A landscape with many peaks, sampled at points; each row gives a point and its height.
A climber steps from a point to whichever of its 2 nearest points has the largest rise for the distance, and stops where none of them is higher. Distance is the straight distance between rows; heights are no part of it.
tuvop: [-22  24  50 -18  -1 -27  -8  10  18 -48 -56  -6  13   5 -37   1 -19 -20
 -30  16]  (h 173)
bok: [-20   8 -11 -12  -1  13  29   4 -16  31  27 -11 -20 -15  19 -43  35  32
  12  -5]  (h 317)
Tuf: [  9   2  39  34 -24 -14  23 -39 -23 -44 -36  -2 -16 -46 -24   0 -48  -7
  21  11]  (h 423)
poto: [ -9  22 -32 -28 -14  -8 -19  27 -25  38  23  17 -19  41   2  -9  58  20
 -20   6]  (h 192)
fisa: [-26  30  39 -37 -19 -43  -8  20  29   8 -16 -10 -14  -1 -20 -21 -40   6
   8  -1]  (h 288)
ruf: [ 14 -21   3  21 -12 -20  21 -18  14 -34 -26  16  -9 -36   1   3 -36 -42
   2   1]  (h 648)
Gurup: [-31  30  21 -10   7 -14  14   3   2   7   1 -27   2   2 -34 -27 -12  36
  21  -6]  (h 660)
dibi: [-10 -22 -13  16   1  -3 -45 -23   1  26  16  15  -7   5 -14   5   7   2
 -10  -6]  (h 453)
nemes: [ -8 -11  10 -12 -18 -44 -39 -18  25  21 -11  19 -18  -5 -29  -3  -2   7
  -3  -9]  (h 177)
Kizu: [ 10   6 -14  29  10  56  -5 -31  -5  -2  -5 -38 -23   3  26 -14  29  -8
 -30   8]  (h 763)
Zene: [ 20  -4  34   6   2   4 -10 -13 -21 -60 -48 -21 -12 -37 -19   2  -8  11
   2  19]  (h 446)
gef: [ 33  -1   9  14 -11  33  19 -11  -1 -12   6   1   3   4  15  20 -49 -42
  10  -5]  (h 576)
rivus: [-13   7 -24   3   4 -11 -19  21 -17   5  14  21  32  37  24  21  11   0
 -12 -20]  (h 262)
tek: [-29   7  16 -49  11 -10 -25  55   0  23  12  26  12  40 -52  10  24  -3
 -20  32]  (h 270)
seku: [-20  -2  -1 -30   1 -37 -39  27  12  27  10  11   5  20 -63  15  13   9
 -13  22]  (h 243)
Kad: [  0 -31 -18 -16  -7 -20 -11  39   4   6  15  34  10  -3  -3  24 -14 -39
  -5   0]  (h 433)
Donaf: [ 30 -21 -30  10  -1  19 -28  28  -8  46  16   2   8  43  10  42  -4 -32
  -8 -11]  (h 619)
gupa: [ 12  20   7   5   9  27  14 -27   9 -17   3 -18   1  -4  20 -13   7  17
   3  12]  (h 188)
Pelu: [  9  -3  16   1 -39 -42  11 -13  19 -22 -21  29  -9 -18  -7  -2 -32 -35
  -6 -15]  (h 468)
dit: [ 42 -11  19  10  -7  14  33 -12 -13 -34 -17 -11 -12 -23 -15  10 -16  -3
  25 -13]  (h 574)
Situ: [  0  -6  42  29 -18  -1  19 -51 -12 -14 -13  10 -12 -36  -1  -8 -47   0
  26  -6]  (h 358)
ris: [  7  -7 -35   0   1 -13  -6  29 -11  25   6  13  11  25  48  12  23   0
  -5 -30]  (h 232)
tef: [ 14  -6   7  46   9  46   6 -51 -12   7 -15 -42 -14 -13  44  -8  12  12
  -3   2]  (h 610)
Vuz: [ 34   8   3  10   5  10   7   3   2 -61 -32 -23  24 -18  39  24   0  -2
  -3  36]  (h 543)
bom: [  4 -15 -35 -20  12 -19   6  36  10  22  15  20   6  24 -24  12  31   2
  -1   2]  (h 335)
tet: [ 28  21  -1   6  -1  29  26  -3 -22  -8  -3 -37   0 -12  77 -12  24  25
  12   4]  (h 390)
muzun: [ 20  -1 -30  -5  15  28  -4  37 -14  26  16  12   7  58  10  25  22 -16
 -15  -4]  (h 733)
Guf: [ -7   0 -28  23  14   2  -1   3   5  -7   9   9  38  25  17  25 -10 -16
  -9 -10]  (h 309)
loru: [ 52   9  -1  15   2  22  16  -5  -2 -30 -29 -37   6  -9  56  13  17   9
   7  10]  (h 457)
Mafaf: [ 11  33  31  -6   4   7  23 -19   5 -29 -11 -26   0   0 -33  -9  -9  32
  19   7]  (h 190)
lizoz: [-22 -10 -15  12  15  21   4 -25  13   9  11 -16 -16 -25  12 -32  24   7
 -10  14]  (h 803)
kibiz: [-34  16  43   8   1  -2 -13 -28 -15 -23 -14  -5  -4 -34  -6 -28 -45  16
  15   8]  (h 408)
tatak: [-11 -13 -13 -35   2 -34 -33  47 -23  31  17  22  -2  18 -49  16  27  14
  -6   6]  (h 220)
Dizib: [ -1 -15  -3  23  16  24 -31 -36   1  -1 -11  -3 -18   6  -1  -7  11  -5
 -23 -11]  (h 554)
Lutak: [ 26 -21   3   1  11  20  24   0 -16 -14  -5 -10 -16 -15 -22  -4   7   8
  20 -28]  (h 669)
fadus: [ 14 -12 -10 -10  14  27 -20   6  26   3   1   6   1  22  16  11  13 -33
 -29   5]  (h 590)
sonan: [  4 -26 -11  11  24  25   7   2 -25  -9  -5 -25 -16 -22   0 -14  22   7
   0 -21]  (h 589)
lib: [-19 -14 -12  11   2 -32   3  -5  10  -3  -6  12  16 -25  39  -6  -4  -2
   6 -18]  (h 200)
ruz: [  6 -19 -35  19  22  39 -19   7   5  14  -6 -21  -6  21  11   8  32 -30
 -41  -2]  (h 556)
desif: [ 22 -12  -8  -7   1  29   6  -7  -4  29  19  -4 -37  11 -10 -18  33  13
   8 -23]  (h 490)
nez: [  9 -35 -17  -7   8  -6  11  33   8 -18 -10  13  10 -16  10  15 -10 -41
  -7 -14]  (h 383)
nok: [ 20 -17 -11  11 -12  29   4 -11 -11  55  24 -13 -27   6  35 -10  26   8
   8 -28]  (h 400)
fipod: [-10  -5  27 -30  23  13   4  38 -24 -32 -18 -11  -1  -5 -46  -9   6   1
  -5  -3]  (h 394)
sivog: [ -7   8  -1 -33   1  12   1  18 -10  22  15  -4 -34   8 -26 -37  34  26
   1  -6]  (h 565)
fava: [  1   5   6  14  15 -13  22  -7   0 -48 -28 -27  17 -40   0  -4  -3  21
  15  21]  (h 306)
Dade: [ 25   7  16 -20 -30 -17  21  12  11 -24  -9  31  -1   8   3  10 -25 -40
  -7 -13]  (h 370)
Les: [-37  16 -40   8  14   3   0  -1  18  21  38   2  17   7   7 -14  22  13
 -12  27]  (h 478)
Kuva: [ -3 -22   1  27  -4 -18  -5 -40  20   6 -11  15  -3 -11  -3   0 -12   0
   5 -16]  (h 16)
Bif: [-17   8  33 -36 -18 -45   3  36  16   0 -19   2 -12  -1 -51  -7 -32 -15
   2  -7]  (h 287)
bamu: [ -4 -21  -6  11  20  20   0 -26  31  -4   3  -3  -9 -34  17 -17 -13 -12
   2  19]  (h 579)
nevo: [-30  22   4 -31   8   9 -38  17   4  15  21  13   5  42 -41  -2  25   2
 -32  27]  (h 289)
bizir: [-11  21  25 -12  -6 -22  18  14  11 -36 -24   2  21   6 -41   7 -24 -14
  -8   1]  (h 216)
zize: [ 46   2   1   5   4  37  25   4   5  -5  -5 -16   1   4  36  16 -19 -21
  12  -8]  (h 696)
gitem: [ 11 -32 -13  27   2  -4  15   2  -2 -21 -19   4   5 -22  10  17 -28 -36
   5 -24]  (h 479)
famib: [  8   5 -42 -15  25  31  24  49 -17  18  11  13   0  54  10   2  43 -11
 -12  15]  (h 817)
Bebep: [-18  18 -25 -35  -4 -37 -29  43 -27  39  17  15  -5  33 -29   2  47  32
 -10  17]  (h 206)
Guzo: [ 14 -30   1  34 -19 -13 -15 -42   9  11  -5  32 -13   2 -23  27 -27 -23
   3 -19]  (h 22)
Kepi: [ 20  11  -1  14  24  40   6  -2  -5 -47  -7 -23  24  -4  31  17 -13 -13
  -4  33]  (h 621)
nel: [ -7 -20  -4   0 -17 -32 -46 -12 -18  36  25  21  -6  -3 -27  16  -2  18
  11 -12]  (h 392)
lusa: [ 15   6  -2 -12  22  30   9  11  14 -31  -5  -1  13   9  15  10   2 -20
 -15  14]  (h 718)
sur: [-25  20  34  21   6  15  -4 -45 -20 -19  -5 -19   4 -33  22 -26 -17  37
  15  16]  (h 443)
luvi: [ 31  15  -3 -11  13  33  30  27  -8 -24   2   3  20  25  30  20 -13 -21
   5   3]  (h 818)
Vava: [-23  -8   7 -20  12 -13 -12  25  -5   0  -2   4  -3   1 -44 -11   3   9
  -3 -15]  (h 364)
vogu: [ 14 -13 -30  30  -4  11 -10 -15   3  51  35   0  13  23  15  28  -5  -3
  11  -6]  (h 171)
Votu: [-11   6  12 -28  -6   0 -53   4   4  12  22  28   3  27 -24  12   0  -9
 -22  14]  (h 314)
suk: [ -7  -9   5 -16   2   6  14   8  11   4  22   9  -4 -26   1 -16 -22  -1
  25  -3]  (h 378)
Vodat: [ 10  15  20  -2   1   3  -1 -27  22 -34 -20   2   1 -10  11  -5 -18  -6
  -3   9]  (h 138)
Zeza: [ -8  -6 -29  12  -9 -24   6 -23  25  43  29   9  12   4  15   2  25  22
   8   3]  (h 398)
gop: [-22  12 -12   9 -14 -40  -2 -20  12  33  19   5  16  12 -11  -1  14  40
  12  -8]  (h 501)
popeb: [-51  12 -38  13  -9  -3  -2 -19  10  36  30 -10  -9  -8   7 -29  47  19
 -20  23]  (h 555)
nuvod: [-33  26  27 -33  -9 -22 -29   3  22  13   5   3 -11  -6  -1 -35 -20  13
   2   3]  (h 340)
Kop: [-13  19  29  27 -13 -10   9 -52   3 -10  -6  10   6  -1 -18  -3 -42  14
  16 -12]  (h 293)
ture: [-15 -20  15   6 -21 -35  -7 -18 -11  26  10  17 -11 -15 -32  -3 -23  18
  28 -32]  (h 332)
guzom: [  7  20  19  17  -1  10  22 -43   1 -14  -2 -13   8   3  -6  -4  -4  29
  18  -9]  (h 233)
Tiga: [  3 -12   4 -18 -21 -25 -42   6  -5  16  18  34   0  12 -39  27 -15 -12
  -5   0]  (h 348)
nomuz: [-20  -6  23  10 -31 -54 -31 -22  -3  10 -17  27 -14  -4 -43   2 -36  -2
   5 -21]  (h 255)
Gega: [  9   0  -9   9  19  41 -14 -10  -5 -18 -14 -20 -11  18   5  -3  34 -11
 -39  -1]  (h 657)
tise: [ -1 -18 -24 -24  17   0   2  50   5   8  15  30  16  17   8  16  10 -24
  -8   5]  (h 384)
lanud: [ -2  -4  -3  -4  -1 -17  -6 -22  37  10  -2   7  -9  -3  -7 -14  14   9
  -4  -6]  (h 97)
bope: [ -6 -13 -27  13 -23  12  -3  -1 -26  78  33 -11 -23   0  55 -16  38  16
   2 -15]  (h 338)
vepo: [ 23 -28 -35   1  -4  -9 -24  27   3  34  27  24  15  17   1  49  -8 -30
  -1  11]  (h 515)
Sagot: [ 13 -26 -20  33 -16 -13 -14 -20  -2  29  16  17  10  15  -4  38 -19 -14
  10 -22]  (h 101)
Gupas: [-14  -1 -15 -28  24 -14  19  50   9  -2  -1  16  21  26 -41   7  22  -1
  -9   9]  (h 295)
duba: [-19   5   0  -7  11 -30  12  13   5 -39 -23  -5  21 -30  19 -14  -4   8
  -1  -4]  (h 256)
lov: [  5 -10   5   6 -12  12   6 -18  21   4  21  23  -2 -13   0   9 -45 -27
  15   1]  (h 445)
dapo: [  4  -3  27  31  -7 -11  18 -28 -18 -49 -30 -12   3 -51   6   4 -32  13
  26  23]  (h 365)
fak: [  6  17  24 -32 -33 -37  -2  13  27 -10 -10  36   9  29 -24  18 -13 -23
 -15  -4]  (h 304)
Mubop: [ 21  42  36 -17 -12  -6  24   1   5 -51 -27 -11  14   9 -18   7 -20   9
   6  11]  (h 156)
mol: [ 21 -15 -11  23  21  33  18   5 -37 -28 -18 -47  -8 -30  19  -5  38  18
   4   4]  (h 527)
maku: [ 44   4  36   9 -25   5  16 -10 -23 -64 -31 -10  -7 -29 -17  18 -29  -5
  17  21]  (h 496)
fus: [  5  22 -13  -2   5  35  31   8 -26  11  20 -20 -12   0  52 -28  28  22
  10   2]  (h 353)
bazo: [-34  23  33 -12  -8 -16 -24  -8  -1 -16  -5   8   3  -6 -13 -20 -39   3
   4  -5]  (h 375)
kisa: [ 16   0  27 -20  16  15  -2  25 -29 -55 -34 -24  -3 -21 -23  -3  12  12
  -1  18]  (h 414)
Bos: [  7  -1  23  34   5  30   5 -48 -20 -20 -10 -21   3 -28  37   0 -18  16
  18   8]  (h 499)
kot: [ 31  -6 -18   0   5  21   4   8  26  18   4  -3  -1  13  46  10 -10 -28
  -1  -8]  (h 550)
zede: [-20  36  16 -26   4   3  16  14 -10   3   1 -29 -23  -3 -16 -43  21  39
   8   0]  (h 606)
fos: [  9 -12  -7  -4   7  23   3   6   6  17  23   4  -8  -7  33  -7  -6 -10
  12 -11]  (h 444)
beniv: [ -8  16  12 -26  20 -10  32  39  18 -23 -14   0  22  21 -57   3  -1  -1
   1  12]  (h 259)
muba: [  4 -11 -34  37  -7  10  12 -28  19  62  32 -12   7  15  37   9  24   8
   1  -1]  (h 267)
Bili: [-23   2 -34  19  24   4   7  -7  16   0  18  -4  29   0  24   0   3   3
  -6   8]  (h 393)
nased: [-23  -3  27 -40  -9 -38 -12  51  -8  -7 -21  17   3   6 -37  -3  -9 -13
 -11 -17]  (h 330)
Bilur: [ -1  -6 -18  -2  -9 -22   5  17  -5  17  15  19  18   1  47   8  -5   2
  16 -32]  (h 199)
rul: [  7  18  46 -15 -12 -10 -11 -14  10 -54 -44   7  -3  -7  -8  -1 -19 -18
 -21   9]  (h 135)
sisir: [ 13 -20  -8  29  21  29  21 -19  16  -3  -4 -27   8 -36  45  -1 -14 -10
  12  17]  (h 391)
bito: [-11   5 -39  -4  -7   9 -15  23 -34  57  42   8 -12  15  51 -10  34  13
   0  -6]  (h 303)
dos: [-43   4 -36  25  -3  25  25 -23  -1  24  21 -25 -19 -25  20 -34  50  11
 -20  16]  (h 650)
lep: [-34  31  -1 -10  -3 -43   3  14   3  33  14 -11   9  25 -36 -13   2  42
  16  -8]  (h 588)

Call two points neighbours if one is among the 2 nearest of the other. Go from one point of each pair to the other, from neighbour to neighbour, staying as high as possible. Name the lowest point that can't be avoided.
Tuf and Lutak: Bilur
Lutak and luvi: loru
Gurup and lizoz: bok
Gurup and ruf: Mubop
zize and lizoz: sisir
Kad and ruf: nez
Kizu and luvi: ruz

Where does a climber stop that starts at each point below?
Bilur: lizoz
fus: luvi
poto: Gurup
Bif: Lutak
Guzo: Gurup
